A landscape with many peaks, sampled at points; each row gives a point and its height.
From any point a climber steps to the highest of the 2 points nearest to it. It stops when none of these is higher. Distance is the straight distance between rows; heights are no part of it.
<568> (h 4.69): [-16.7   9.2 -48.9  21.6   4.6  -4.7 -14.1 -14.5   7.4 -29.6  14.4 -22.1
 -25.4 -29.6  28.3 -15.0 -11.9  11.9   3.4 -21.0 -36.5  -7.9 -12.1  28.2
  -4.3   5.5   2.9  13.0  36.7 -12.5 -10.7  -8.7]
<460> (h 0.96): [-25.5  -1.9 -42.8  -9.8  18.6  -8.2 -22.3 -37.2  19.1 -25.4  39.4  -6.6
  15.2  20.9  18.7 -16.6   1.1 -10.5 -20.4 -51.9   7.5 -13.6  15.7  -5.5
 -11.3   1.8   7.4 -17.3   5.2 -10.8 -18.2  -1.7]
<1006> (h 7.39): [  3.5  19.1  -1.5 -42.3 -19.9  18.0   5.6   0.6 -20.6   9.5 -26.3  20.2
  14.9   5.6  -0.9  48.3   3.7 -32.4  -9.0  49.2 -23.5  -0.9  44.3 -29.2
  39.0  10.7 -15.1  30.1   1.3   3.3 -16.1  -6.2]
<350> (h 5.83): [-14.0   8.2  26.4  43.5  30.6 -53.0  28.2 -35.8 -13.4  -7.6  16.7  -8.7
 -11.6  16.7  -0.9  10.4 -17.4  -2.4 -10.7   6.7   0.7  11.6  -7.1  17.7
  -6.8  37.7   5.8  -7.0  -5.5 -32.3 -14.2  22.1]
<104> (h 3.94): [-32.0  14.0 -46.3  -6.2  33.3 -24.2   1.4 -24.3 -27.1  11.2 -15.9   8.2
  13.4 -14.3 -27.0  -0.7  -6.3 -44.3 -25.4  -4.3  26.1  30.6  42.8  -5.0
  -7.5  30.3 -20.6   6.3   2.2 -13.2  -7.0  -1.4]
<254> (h 5.42): [-12.7   1.7 -24.2  -8.6  22.6 -14.9  -5.8 -47.0 -21.0 -13.1  -4.5  -0.3
   0.0   9.9  11.7  -1.1  20.0 -27.6  -3.4  22.0 -13.1   5.1  17.4 -11.1
  -7.1  43.0 -10.8  19.9  15.9 -30.1 -38.3   7.9]
<742> (h 3.62): [ -2.5  23.6 -43.7 -22.4  -5.5 -11.2  -5.2  -3.7 -28.6   5.5 -33.0   1.2
  -1.9 -25.5 -27.2  22.5 -19.0 -39.0  -1.4   8.0  17.9   6.0  46.9   3.4
  12.3   5.3 -41.7   4.6 -13.8  -5.8 -11.6  -9.0]
<840> (h 4.66): [ 32.7 -39.6  16.0 -15.2   8.7  27.4  28.9  19.7   6.0  14.5  38.6  21.6
   4.1   6.0   9.8  11.2   5.2  -6.0   1.4 -32.3  -8.6 -12.4   6.5 -14.8
   1.4 -28.4  -0.7 -23.6 -16.9   6.6  -6.9   1.3]
<89> (h 0.74): [ 14.6  22.9  10.4   3.8 -12.1  11.5  70.2  29.2  26.0   9.7   0.8   6.5
  -3.3 -10.6  30.0  -5.4 -10.9  62.8  13.9  -4.2  -5.5  23.9 -41.3  -2.1
 -26.7 -17.6  35.7 -42.8  39.0  15.3   9.1  -8.2]
<345> (h 6.38): [ -6.4  -2.4  23.5  -1.7  39.1 -46.5  41.4 -30.8 -25.5  10.4  15.8   8.9
 -15.3   3.6  -8.5  43.2 -18.8  -9.0 -23.4 -11.8   9.8   3.7   6.9   2.9
  16.9  35.3   9.2 -27.0 -17.5 -29.3 -20.5  11.5]
<743> (h 3.93): [ 42.3 -31.4  29.3 -18.9 -16.7  26.3  -4.7  15.5  13.3  13.1  14.5  28.0
  -0.2  -7.0  -2.1   3.5  19.0 -29.3  10.6  -1.6  -7.8 -16.4  17.1 -11.2
  21.6 -21.8 -18.5  11.5 -13.1  18.7   0.6  -9.3]
<160> (h 4.92): [  9.1   8.3   5.6   2.2   2.7  22.9  19.9 -36.7 -46.0  -7.3  15.4  14.2
 -29.9 -34.3  26.3  49.1  -2.0  11.8  -0.6  31.2 -25.6  -9.6 -24.1  -9.9
  25.4  12.4 -22.1  16.8  35.1 -44.1 -27.5  10.4]
<700> (h 5.56): [ 12.0 -17.9  -0.6 -15.4  14.9  25.2  21.0 -13.3 -31.8   6.4  19.0  18.7
  -8.2 -16.7   0.3  46.8  -8.2  -4.3  -2.9  -0.9 -29.1  -8.6  13.6   0.1
  19.4   4.9 -27.0 -11.0  17.2 -15.8 -25.8  -1.7]
<871> (h 4.34): [  1.7  19.5 -17.5  -1.8 -21.0  28.0   7.8 -24.0 -27.9 -19.2   7.9  -0.4
 -48.3 -35.0  34.7  33.9   3.9  17.2  10.9  48.6  -2.3  -3.0 -36.7 -33.7
  21.4  10.4  13.8  28.7   7.9 -35.8  -8.4   1.0]
<651> (h 6.07): [ -2.1  21.9  -9.2 -12.8 -35.4  23.8 -14.7 -12.6 -21.3   9.0 -39.6  -3.7
 -15.7 -13.9   9.1  38.3   9.0  -1.5   7.7  62.1  -6.4  -8.5  12.5  -2.6
  37.2  16.5 -16.6  27.2   4.7 -18.7   2.8   4.6]
<427> (h 3.60): [  4.7   1.5 -11.5   7.8  11.7  53.3   5.6  -4.3 -16.5   0.1  25.8  12.8
  11.7   7.1   8.1   7.4  21.0  21.5   8.8  31.1 -24.4 -10.9 -16.7 -38.9
 -12.6  -7.0   9.9  -6.3  41.3 -24.1  15.6  22.1]
<799> (h 2.11): [-15.6   2.5  23.7  22.4 -18.8   4.6 -30.3 -22.5  24.3 -13.8  24.8  -7.0
 -29.7 -48.0  54.9 -15.8   1.4   5.9   7.3  22.8  20.5 -18.3 -43.4   8.8
  22.3  15.2  17.0  25.9  -1.5 -14.5  27.3  -1.1]
<879> (h 2.85): [ -6.2  -7.4  49.6  25.7  -4.5  14.4  23.5 -13.4  27.8   0.8  31.3  16.5
   5.6  -1.3  56.2 -36.0  19.4  28.2   7.4   0.0  -3.6  14.0 -37.8   8.1
  -3.3  -2.2  32.8  -9.8   4.3   5.5  14.1   5.6]
<772> (h 6.37): [-17.4 -16.6  12.9  45.7  -6.2 -20.8  -5.7  -4.1   8.4  -7.0  -2.4 -51.4
  25.5  48.2 -14.3 -40.9 -20.1  39.2  -6.3 -55.1  26.0  22.8  -8.6  25.8
 -11.5 -11.4   5.6  -5.8  24.3  45.8 -23.0 -14.9]
<671> (h 4.64): [  1.5  12.8  54.7  -6.1   1.3   8.6  29.7  16.3   9.4  15.2   1.0  26.2
  15.9  35.8 -31.0  35.4   4.6 -11.1 -16.8   5.3   1.3 -27.7  -1.5 -33.2
  -8.3 -13.4  23.1 -13.7 -15.7  27.3  23.5  -0.1]
<806> (h 7.38): [ -7.6   7.4 -16.3 -41.3   7.0  10.4  37.4 -10.5  24.3  -3.1  32.5  40.3
  -6.8 -35.7  38.8  26.2 -32.1  -9.8 -12.9 -19.8   7.2  -6.4  19.9 -14.1
   9.3 -30.1  29.5 -29.7  22.2   1.1  -6.4 -17.2]
<593> (h 5.43): [ 13.3  -4.7  41.5 -12.5  32.9 -32.7  40.0   5.8 -14.1  10.8 -14.9  14.1
  16.0  37.3 -38.9  26.7 -12.8 -33.9 -16.1  21.7  -4.8  -3.2  -9.3 -28.9
   3.1  11.4   1.1  -3.7 -16.2  26.9  -3.9  -2.0]
<661> (h 2.20): [ 19.7   5.3  -0.9 -21.8  10.5 -16.3 -25.9  36.8 -15.8  10.3 -31.1  23.1
  14.7  24.5 -63.9   6.8   6.9 -55.8  -1.2   8.7  17.3   4.5  55.2 -27.8
  -5.1   1.1 -30.0  37.9 -31.2  19.5 -15.5  13.0]
<863> (h 5.41): [ 17.2 -20.3  12.9 -19.0   1.5  -5.9  45.8   5.0  23.6  -4.7   2.6   7.9
 -12.9   7.5  11.7  16.9  -5.2 -24.0   1.8 -22.8 -11.7  -3.7  -7.2  -4.3
   2.4 -18.3  14.1 -10.5 -27.0  23.9  -8.8 -22.9]
<39> (h 7.68): [-17.5 -18.5  -8.1  23.8  -3.1 -17.3  -9.9  -2.2   7.4 -21.5  38.8 -34.6
  17.2  48.6 -10.2 -21.6 -12.9  26.2  -6.6 -70.5  38.4 -11.8   8.6   8.8
   2.8 -31.4   6.7 -26.0   5.4  16.7  -8.3  -5.5]
<339> (h 0.55): [ -9.2  24.6  -9.5   2.6 -13.2   3.2  56.4  18.1  47.6  -5.6  14.2 -10.8
 -12.9   9.5  41.1 -11.9 -32.1  41.6   0.9 -22.9  14.0  -3.8 -10.5 -10.7
 -23.2 -26.0  46.8 -27.3  35.5  12.9  -1.0 -11.9]
<962> (h 3.25): [ -4.3 -21.0  44.4  21.3  -2.8  12.5   6.0  -5.7  39.5  23.9   7.4   2.6
  16.4  11.2  57.3 -31.7  16.3   7.0  -9.5 -10.6 -31.0  11.4  -5.1  27.2
 -11.0   5.6  11.2   5.9  14.2  32.5   7.6  -4.1]
<209> (h 3.76): [ 24.3   5.6  -3.4  -4.0 -20.9  15.7  43.9  -9.6 -16.4  -8.8  -8.1  -2.3
 -33.8 -20.0  -2.5  32.8   3.7  20.3  21.5  42.8 -19.8   5.8 -48.6 -32.8
   2.1   3.4  18.3   2.3  -5.2  -8.0 -15.3  -6.9]
<952> (h 5.22): [-11.7 -17.7 -13.3   8.3  19.9  11.9  14.0  13.1  24.2  -0.2  41.2 -24.4
  -5.7  -7.7  41.9  -1.6 -22.1  27.3  -6.3 -82.9 -15.1  16.8   9.6  17.0
   1.1 -24.3  17.5 -33.2  27.9  -3.2 -30.3  -2.5]
<592> (h 5.25): [-18.9   1.3   3.2  32.7  42.6 -38.8  27.6 -24.5 -12.7 -10.5  -9.6 -22.2
  14.8  33.1 -30.7 -36.0 -28.6   1.0  -6.6  10.9   3.9  28.8 -14.5  16.4
 -10.8  19.4  -4.0  22.4   8.4 -12.9  -9.9  12.7]
<596> (h 1.64): [  7.6   9.0   8.0  13.8 -40.0  16.8 -53.2  14.5  -1.8   5.2   7.8  -3.2
   3.6 -35.7   3.9  -7.7  14.8  34.7  11.8   8.0  24.1 -32.1 -43.2  10.4
  11.7 -16.0   5.9 -10.5 -17.9  -5.8  57.4  -2.2]
<510> (h 2.38): [-15.2   2.6 -15.2  19.9  -1.9  -0.5 -18.7  -1.2 -43.6  31.9 -24.4  -0.4
  14.4   9.2 -56.2  -2.0   0.1 -27.1   7.7  -2.7  33.8 -16.1  31.0  -1.3
 -28.3  32.2 -27.5   1.4  -4.3 -29.6  33.4  19.3]
<369> (h 4.00): [ 19.9 -28.4 -33.9   0.1  -3.3  -5.4  -4.4  25.0  17.1 -13.2 -41.7 -27.3
 -23.5  -9.9 -24.2 -19.5 -13.1  -6.2   9.0 -31.4 -17.2  28.3 -18.5  26.2
 -26.6 -18.6 -17.6 -10.1 -22.7   9.9  -6.4 -16.4]
<684> (h 1.86): [-30.1   4.2 -19.2  -1.4 -13.2 -11.2 -52.9 -15.4   7.6  -1.1   7.1  -7.6
 -37.0 -49.2  56.2  -2.6  12.7  -0.6  13.5  28.7  26.1 -29.1 -16.8   4.1
  26.1  26.1   6.3  34.2  -8.5 -26.7  -7.1   4.2]
<514> (h 3.36): [ 49.5 -11.1  56.7 -10.3 -32.0   3.5 -23.8  39.3  21.1  14.4  -7.9  46.2
  10.7  10.5 -22.1   6.3  33.4 -43.3   4.5  13.2  -4.7 -16.0  33.1  -4.6
   8.7 -15.3   1.7  30.4 -39.8  16.3  10.5 -10.5]
<356> (h 4.79): [-13.2   3.0 -23.8  22.2  32.3 -17.3  29.3  -5.1 -14.2  -4.2 -34.7 -32.1
  -4.4  12.0 -23.8 -20.7 -55.4   7.5  -3.3  -7.5 -19.7  55.2 -23.1  31.7
 -14.5   0.6 -11.8  12.9  31.2   0.0 -12.2   9.8]
<440> (h 3.78): [ -2.6  -9.0  -0.9   1.3  -0.4 -15.8 -38.8  21.7  39.9  -3.0 -23.7 -21.3
   9.4  36.3 -36.8 -32.2   4.6 -17.0   1.4 -29.7  10.4   9.6  13.4  13.4
 -27.3 -28.6 -10.2   2.9 -38.2  29.1   3.6 -11.4]
<101> (h 1.38): [-20.3  -7.1 -57.9 -14.9 -25.2   3.5 -26.5  -0.3  40.6 -27.9   8.6 -25.1
 -20.0 -10.8  38.8 -19.0  11.7   2.8  33.9  -4.2  21.9 -17.3 -11.9 -12.4
   9.2 -16.0  30.5  14.9  -9.7 -22.2  -9.6 -11.4]
<856> (h 4.26): [ -5.9  -4.4 -30.9 -28.7  39.0 -43.5  -0.7 -22.7 -32.0   3.6  -6.9  25.0
  16.4  14.5 -43.8   2.0  -3.5 -46.9 -31.4  12.8  22.4  25.7  34.4 -34.8
   9.1   7.5 -14.7   3.4  -8.3   4.9 -29.2 -11.1]
<921> (h 4.38): [ 29.6 -31.7   6.6 -16.4  -9.0  13.3 -23.0  -8.4 -29.6  26.1  12.4  41.5
   2.1 -27.2  10.9 -11.4  19.9 -32.8 -12.0  -9.6   4.2 -29.3  49.6  19.2
  23.6  10.3 -51.4  19.6   1.2 -15.4 -12.5  -8.2]
<8> (h 6.39): [  0.7 -33.2  -8.5  24.8  36.6  -7.4  -2.8  -8.8   3.4 -19.5  41.7 -34.7
  11.5  41.0  -8.7 -27.4   1.4  25.1   8.8 -60.6  18.7  -3.7   2.7   4.7
 -15.5 -17.5   3.8 -20.7  -6.7 -27.0 -26.0  18.7]
<328> (h 3.07): [ -3.9  45.4 -19.4  18.2  -6.1  36.7  10.9  -0.6  -4.0 -20.7  12.3 -11.4
  16.1   5.2   6.9  -7.1   6.9  44.8  15.7  34.0 -13.9  -8.7 -29.7 -19.9
 -11.0  -7.4  25.8  -6.7  32.5   4.2  20.1  11.4]
<861> (h 2.68): [-19.9  30.3 -20.0  36.0 -12.3  -4.8 -34.6 -12.1 -52.8  25.5 -13.2  -3.1
  -7.8 -21.8 -23.8  21.6   3.7   4.1  -5.7  18.1  13.3 -24.3  10.5  10.1
 -22.5  37.3 -36.0  -5.2  14.4 -41.5  12.7  21.7]
<320> (h 2.48): [ -2.0  -9.2  47.4  22.4 -19.5  18.9   2.3  -7.1  16.0 -25.8  25.1  18.1
 -17.7 -40.2  60.4 -49.1  15.1  13.9  18.7  14.0  22.0   0.7 -43.4 -19.1
   9.2  -8.2  34.3  -9.3  11.3 -12.7  35.0   8.9]
<207> (h 1.19): [-17.9  26.5  23.9  -1.3  -1.5  -9.6  17.4   6.8  17.3 -16.4 -16.9 -21.9
  30.2  67.8 -29.0 -16.7 -18.1  -2.6 -14.2  11.9  25.0   5.3 -14.3 -25.1
  -6.0 -15.0  24.3  20.0  -0.6  29.0  12.2  -1.0]
<475> (h 6.28): [-18.1   9.1   7.4  -7.7  27.2  38.6  21.5  -7.3  16.2  13.1  38.3  24.6
   7.9 -15.5  57.8   8.9 -34.3  10.5 -15.9 -20.9  -7.3 -13.8  14.5   1.4
   0.7 -16.5  21.7 -26.9  46.7   3.7  18.0   8.4]
<273> (h 4.83): [ -7.6 -10.1  -6.0  21.3  29.4  10.9  -2.9 -41.5 -28.2 -10.8  44.8  -0.3
  -5.4  14.5  16.0   3.9  19.2   8.4   2.1  20.4 -25.5  -6.3  -5.4  -2.3
 -20.7  22.4 -11.7   6.9  23.0 -53.8 -30.1  26.6]
<535> (h 6.13): [ -8.1  -0.7 -17.6 -38.0  21.2  24.7   3.2 -33.6  -8.2 -10.8   2.2  18.4
  19.6  13.6  24.3  26.3  11.9 -28.5 -15.3  44.8 -22.9  -2.0  26.9 -33.3
   6.7  19.2  -3.1  21.0   9.6 -12.5 -19.9   3.2]
<716> (h 0.82): [-30.2  16.7 -49.8  14.9  14.7 -40.9 -31.9 -30.3  -1.5 -24.8  22.7 -23.3
  12.5  13.3   6.7 -42.5  -9.1  -5.5   0.9 -24.2  14.5 -19.7  20.2  13.6
  -6.9  25.5  -9.0   9.3  13.6 -11.7 -15.8   1.9]
<451> (h 1.46): [  5.4  19.9  41.6 -12.5   8.3   0.1  28.3  28.6  16.6   2.5 -38.8 -16.6
  26.4  48.2 -44.2  15.7 -18.3  -4.6 -16.8  28.7 -11.9  27.9 -39.5 -20.6
 -16.8  -8.7  20.6   6.5 -21.3  49.9  16.7  -3.4]
<210> (h 1.95): [-15.9  11.1  19.6 -16.6  15.6 -35.3 -19.7  23.4   5.5  -1.1 -30.5  22.9
 -13.3  29.8 -76.8   1.7   2.8 -42.0  -2.9   6.6  33.0  -1.9  32.5 -18.7
   0.5 -14.9  -1.4  15.7 -56.5  17.6  -1.0   0.4]
<556> (h 2.58): [  9.0  22.2  -1.0   2.3 -20.0  28.7  16.9  24.7  22.6  -9.3 -11.5 -16.9
  22.6  12.2  15.0 -27.8  21.0  31.8  16.6  18.5  -2.2   7.2 -30.1 -16.2
 -18.8 -28.2  26.4  -5.7  10.2  26.0  13.9  -6.8]
<692> (h 3.01): [ -7.5  -4.5   6.4 -24.5 -47.3 -14.2 -24.3  40.5  44.7  -4.4 -24.6  19.0
 -16.0   2.3 -15.9  26.3   9.3 -29.9  33.1  24.7  -1.1   2.5  31.7   0.0
  33.0  -7.6   7.1  11.3 -53.3  24.5 -19.1  -3.6]
<551> (h 4.78): [ -5.6 -20.2 -17.2   3.4  12.4 -35.6 -14.4 -20.7 -18.5  -1.5  12.6  -1.9
 -11.0  11.9 -46.4   2.0  19.2  -7.3  -9.3 -25.3  53.7 -28.6  18.1 -15.8
  -8.1  -2.1 -19.5 -14.6 -39.4 -24.7   2.0  10.8]
<35> (h 3.27): [ 17.1 -14.2 -40.4 -35.5   0.7  10.4 -12.7  11.4  -5.4  -6.9 -12.5   7.4
  -9.0 -22.7 -17.8  18.5  -8.7 -30.5  -5.3 -10.6 -24.0   4.0  41.0  15.7
  10.3  -7.2 -30.3   9.2  -0.5  25.7 -34.1 -16.3]
<90> (h 4.63): [ -0.4  -7.8  30.4  19.7  20.5   9.6  23.1  16.0  10.8  12.7  16.0 -27.4
   3.2   5.0  26.7  14.0 -19.0  28.5  -4.9 -48.8 -42.5  29.8 -11.9  33.6
  -2.1  -4.1   8.7 -42.1  14.4  13.6 -12.3  -7.4]
<250> (h 3.59): [  9.9 -16.4 -23.8 -16.0  -3.1  10.7 -12.3  26.3  25.1   7.3 -20.7  -4.8
 -15.1 -30.5   8.6  -3.0   1.1 -25.7  12.2 -28.3 -26.4  -0.4  15.9  37.0
  -4.0 -15.7 -27.3  -2.7 -12.0  32.2  -0.1 -18.4]
<98> (h 2.86): [ 41.6   3.7  34.8  -6.2 -21.4  -4.9 -35.1  44.8  -8.2  25.8 -37.0  19.5
  35.5  12.8 -47.5   4.9  22.8 -39.0  -1.3  24.2 -15.0  -6.7  23.6  11.6
 -18.7   9.1 -12.5  21.7 -25.2  19.8  18.1   1.7]
<701> (h 5.62): [-10.1  -4.0  35.3  44.2  18.9 -24.1   6.7  11.9 -12.3  10.5  -1.4 -48.7
  26.6  31.5 -18.5 -37.7 -33.1  41.6  -8.3 -42.8  -3.7  47.8  -1.3  50.9
   2.7  -6.2 -10.1 -25.6  18.6  26.9  -7.9  12.8]
<347> (h 4.90): [  1.3  -7.0 -12.1 -13.5  -5.4 -15.1  -0.8 -44.5 -32.4  21.6   3.8  28.3
  -3.0 -11.3  12.5   6.6  21.9 -35.1 -17.5  10.6   5.1 -24.4  38.3  -1.9
   8.0  38.6 -31.5   6.2  -5.3 -24.4 -14.4  -1.1]
<860> (h 2.49): [ 15.8  17.1  41.7 -15.7   0.8 -12.0  -6.6  34.8 -14.4  11.6 -37.3  32.1
  17.1  21.2 -73.5  29.5 -16.7 -43.3 -14.3  25.5 -13.4  -6.6  44.2  -9.1
  -3.2   3.7 -24.9  19.0 -12.3  29.7   9.7  -6.0]
<859> (h 4.20): [  9.6 -12.9  17.7  -6.1   0.8  -6.9   2.2  -2.8  -7.7  -2.5   8.0  17.5
   2.0  38.4 -37.8  17.5  16.5 -19.4 -17.0  -2.6  20.1 -41.5  18.9 -18.5
  -7.6  -1.5   0.9  -8.3 -34.5  -4.9  21.6   6.3]
<172> (h 4.74): [  4.0  -8.3 -10.5 -34.6  53.3 -20.4  24.9 -13.6 -23.5 -13.5 -12.2   2.8
  26.7  43.5 -44.3  15.3 -13.5 -30.5 -29.5  19.3  13.1  10.0  -5.5 -44.7
  -6.9   3.6  -4.3  17.8  -5.6   0.1 -16.5   1.1]
<501> (h 2.12): [ -2.0  22.1   8.4   7.7 -15.0  25.9  29.4  43.8  27.0  14.5 -11.9 -11.3
  35.0  15.6  12.5 -17.0  -3.8  56.1   1.5 -17.6  -4.8  24.6   0.5 -13.9
 -42.1 -35.7  11.9 -16.2  34.3  52.9  -0.3 -13.4]
<391> (h 0.38): [-23.6  38.7 -25.2 -16.0 -15.2  14.4  14.0  24.1  40.2  -3.5  -9.5   7.8
  -7.9   4.7  51.7 -33.1 -25.3  29.6  14.7   5.8  17.8 -14.2  10.7 -11.7
 -15.6 -36.5  36.7  -7.3  36.6  26.5  13.9 -21.0]
<550> (h 2.30): [ 26.7  -0.5   9.4   2.0 -43.4  -2.9 -18.7  24.0   2.5  10.7 -25.6   7.9
 -16.2 -15.8 -38.2   7.0  34.3   0.4  13.8  11.4   6.4  -6.1   4.3  18.2
   8.5 -10.4 -16.2 -11.5 -37.9   8.7  29.6 -12.2]
<621> (h 5.46): [ 16.6 -35.4 -29.1   1.6  19.8  -1.9   0.3 -10.9 -25.6 -10.8  26.4  -6.4
 -10.1  17.4 -16.3  -6.4  18.3  -0.1  -1.8 -27.5   9.1  -2.4   1.7  -2.4
  -5.7   0.3 -14.9 -21.8 -11.8 -33.9 -21.5  21.3]
<619> (h 3.83): [ 40.4 -49.0  28.5   5.0 -18.4  27.2 -36.5   8.4 -21.7  26.3   2.9  28.4
  12.0 -20.0  15.6 -25.9  44.7 -18.1  -1.6   9.3 -18.3 -11.4  16.8  17.5
   9.0  26.9 -36.9  21.5   5.9 -28.9  18.3   9.7]
<944> (h 5.18): [-22.8  32.1 -31.3  12.7  15.2 -12.0  13.4 -21.2   0.5 -23.4  22.2 -27.5
 -25.8 -29.3  -3.2  32.5 -46.2  10.9 -20.1 -14.2 -20.3   0.5 -18.5  19.2
  -0.9  17.6   4.1  -1.7  30.9 -20.0 -18.2   7.2]
<948> (h 4.22): [ -9.4 -13.5 -22.9  19.0   0.7  22.2 -30.1   2.3  19.5 -13.5   2.2  -6.0
 -17.3 -36.9  53.8 -37.6  16.3  15.2   9.9 -21.5 -38.1   4.8 -17.4  26.6
  13.1   0.0  -0.3  14.8  25.4  12.6   8.4 -14.4]
<375> (h 5.00): [ -0.1  -4.9  65.3  18.2  32.8 -13.6  28.6  28.4  10.1  23.0  -8.0 -40.2
  21.9  30.6  -8.4   6.2 -36.5  44.2  -4.7 -42.8 -21.4  59.6 -16.8  27.5
  -1.2   2.9  15.9 -34.9  11.1  24.3  -6.8  -6.4]
<60> (h 5.20): [  1.2  11.8  21.3  -5.1 -60.7  11.5 -35.4  -0.1 -27.0   6.5 -33.2  11.2
 -21.5 -41.1  32.5  12.5  13.9   2.8   5.9  61.2   3.6  -1.9 -18.7   1.3
  60.1  23.0  -8.1  22.7  -2.0 -23.9  18.6   2.5]
<30> (h 3.35): [-15.9 -11.3 -19.0 -14.1 -20.9 -28.4 -34.5  36.4  27.5   1.4 -42.2 -10.8
  -7.8  12.2 -26.1  -9.2  12.4 -41.9  29.3  10.2   4.7  12.0  33.2  14.1
  -1.4  -7.2 -19.5   9.4 -40.9  24.8   4.2  -2.8]
<739> (h 2.98): [-13.5  21.4 -45.6  13.5  -2.3  15.4 -45.9   1.1 -42.2   9.6 -28.3 -15.5
   1.7 -23.3  -4.9  -2.5  14.4  -1.8  26.1  20.2 -17.5 -11.1  17.0  15.7
 -13.3  28.1 -35.1  14.2  19.6 -22.5  19.8  16.8]
<481> (h 4.36): [ 12.6  -0.5  32.3   1.5 -33.2  31.2 -24.5 -14.7 -27.1  -4.4 -13.8  12.1
  -5.8 -45.3   7.4  -2.2  45.3  33.3   0.7  46.3  -6.2  11.9 -44.5   9.0
  19.3  14.2   7.7  22.6   0.1 -20.9  29.6   7.8]
<967> (h 1.77): [  3.3  15.1  49.0   0.4   4.0  14.7  33.4  40.3  30.4  18.8 -15.7 -15.5
  41.8  39.3 -10.4   7.4 -22.1  11.8 -13.9 -17.6 -19.4  24.5 -14.6 -18.2
 -38.2 -19.5  13.0 -16.8   4.9  52.8  -1.9  -2.3]
<262> (h 3.71): [-15.0  -6.9  23.2  11.5  -1.3  39.4 -26.3  11.2  13.8   0.6   1.3   6.3
  21.3 -22.0  66.8 -57.7  28.7  14.6   9.8  -1.2 -32.0  21.2  -6.3  12.4
   6.2  -2.6   9.2  21.1  39.9  26.1  30.4  -5.7]
<782> (h 1.00): [ 27.3   3.0  12.7  -3.4 -16.2  35.0  40.4  37.0  13.1   3.5   4.6  27.4
 -12.8 -35.8  17.6  -6.8   9.2  57.6  16.1  14.9  13.3   6.9 -34.5 -15.6
 -14.3 -37.7  20.7 -37.7   1.4   6.9  38.6   5.4]
<982> (h 4.27): [-20.2 -13.7 -29.3  -1.1  18.8 -42.7 -31.7   3.8   5.4  -4.4  -8.6 -20.7
  -4.5  15.4 -36.7 -34.6 -13.6 -10.3   6.9 -40.7  46.5 -19.9   6.5  14.9
 -12.3 -14.3 -21.1  -7.2 -41.2   1.1   8.2  -9.4]
<479> (h 6.23): [ 15.2  -2.5  23.7  -8.9  -4.5 -24.5  21.0   3.1   9.2   7.7 -34.4  -1.5
 -12.1  19.4 -23.0   6.1  -0.3 -37.3   0.0   6.4  -7.7  10.7  -0.7   2.7
  -4.1   5.1  -0.2   2.2 -32.8  28.5   7.6 -12.3]
<1004> (h 1.29): [ 27.2 -16.1  23.2  -0.5 -32.1  31.9  -6.4  12.2   7.7  -0.5  17.1  16.1
  -4.2 -29.9   3.7  -9.7  44.2  45.2   9.7   2.0  17.4  -4.8 -39.9  -3.7
  -4.6 -26.2  13.6 -22.7 -20.6  -5.6  44.8   9.0]
<243> (h 1.62): [-24.0  -8.8 -48.9 -21.4 -29.6 -11.5 -52.6   1.4  26.3   1.3  -7.7 -21.3
 -19.9 -26.0  35.9  13.2   9.7  -7.1  24.0  22.3   9.4 -16.5  12.1   1.9
  29.4  -0.8   8.9  26.9 -29.4 -18.0  -9.9  -2.3]
<758> (h 2.64): [ 17.0   1.5  13.9 -19.2 -49.7   2.1 -18.8  28.6  37.6   2.4 -18.7  17.0
 -11.9 -18.1  -0.2   9.7  10.8  -7.1  26.2  15.2   6.3  -0.7  -8.4   3.7
  18.9 -24.1  18.9   3.7 -48.4  29.8  31.7 -15.8]
<2> (h 5.74): [ -7.7  23.6   0.9   2.5  33.9 -21.6  14.7 -25.9 -12.7  -6.6  50.1  -5.7
 -26.3 -26.3   6.4  51.0 -24.6  21.8 -23.9  -7.8  -2.8  -3.7   1.5   9.2
  19.2  16.2  13.3 -29.9   5.0 -36.6 -17.8  18.3]
<1003> (h 1.99): [ 10.1   2.3   9.1  23.7 -33.1 -16.5 -38.6  -8.7  -9.0  13.3  -8.5   6.3
  -0.9 -19.6  -9.7  -9.6  31.7  14.4   0.9  12.8  13.4 -29.2  -9.1  31.0
  -3.6  21.3 -12.3   1.1 -26.1 -14.5  40.9  -3.5]
<705> (h 3.72): [ 19.0  13.0  37.6  12.4 -25.5  16.1  25.0 -18.0 -21.2   5.8  -2.0  22.1
  -4.1 -23.8   3.2  27.3  18.3  34.7   8.2  54.3  -8.0  -2.8 -56.1 -14.5
  17.2  19.2  14.0  -3.2  -6.2 -16.7  19.7   4.2]
<557> (h 0.84): [-37.6  23.7 -33.4  11.2  21.6 -46.4 -15.9 -22.4   8.0 -15.9   8.0 -34.9
  24.3  16.4 -10.9 -31.3 -54.4  -3.6 -22.1 -38.2  37.6   5.1   1.1  37.2
   2.5  11.6   5.1  11.9  26.0  20.0  -6.2   0.5]
<899> (h 0.97): [-31.5  19.0 -16.7   0.4   4.9 -13.9  -2.7  -8.6  13.5 -27.2  -2.8 -34.9
   8.8  35.3 -20.0  -8.8 -42.9  12.4 -16.7 -10.7  11.1   0.4 -10.8   3.7
  -0.4  -9.6  11.1   2.1  13.4  19.7   1.9  -9.2]
<909> (h 1.16): [ -7.3  -9.6 -40.0 -25.4   2.9  12.9  -5.3 -12.3  40.1 -16.8  32.7   0.9
  -9.7  -0.8  44.4 -29.4   9.5  -1.3  14.2 -36.9  23.6 -27.8   7.3 -17.0
 -11.1 -25.4  29.2  -3.7   1.4 -11.7   0.5  -9.1]
<891> (h 6.36): [ 16.5 -19.9 -30.7 -40.0  18.6   7.0  36.5 -13.7 -12.6  -4.0  44.9  22.7
  -2.6 -25.5  18.3  32.4 -11.0   0.2 -14.2 -27.0  -5.2  -3.6   4.9 -22.2
  16.8 -12.2  11.4 -18.7  19.0 -18.1 -36.6  -8.1]
<69> (h 4.39): [  6.7 -15.6 -28.2   9.1   9.8 -28.5  33.6   5.0  -2.0  -1.8 -35.9 -23.5
 -35.2 -29.5 -30.9 -10.6 -47.1  -6.6   6.0 -19.9   2.7  36.0 -21.1  24.9
  -7.7   1.5 -13.3  -1.6  -2.1  -0.1 -15.3 -13.2]
<640> (h 3.34): [ 15.4  -0.5   3.3  18.1  -4.3  10.9 -34.3 -11.4 -29.3  18.5 -29.0  11.3
   6.4 -15.9  11.3 -14.5  39.6 -12.7   9.5  34.0 -31.4   4.9  13.9  22.6
  -7.5  37.1 -29.9  19.6  20.5 -22.3  -2.8  10.7]
<1000> (h 4.25): [ 12.4  -9.7  12.7  18.7  30.2  21.9   5.3 -20.3 -37.7   1.7  39.0   5.9
  28.6  32.6 -17.1  21.7  24.4  25.7   4.4  23.7 -21.9 -10.5 -12.3 -27.8
 -18.5  18.1  -1.7 -12.5  14.8 -36.0 -13.0  38.7]

Call two points neighbours if one is among the 2 nearest of the other. Go from one point of each pair to the other, from neighbour to neighbour, staying as high as possible. Name the lowest point that can't be avoided.
<479> / <551>: <859>
<806> / <1006>: <705>
<345> / <551>: <35>

Where does a climber stop that starts at each point below?
<899>: <1006>
<861>: <1006>
<210>: <479>
<391>: <1006>
<35>: <479>
<661>: <479>
<101>: <345>
<250>: <345>
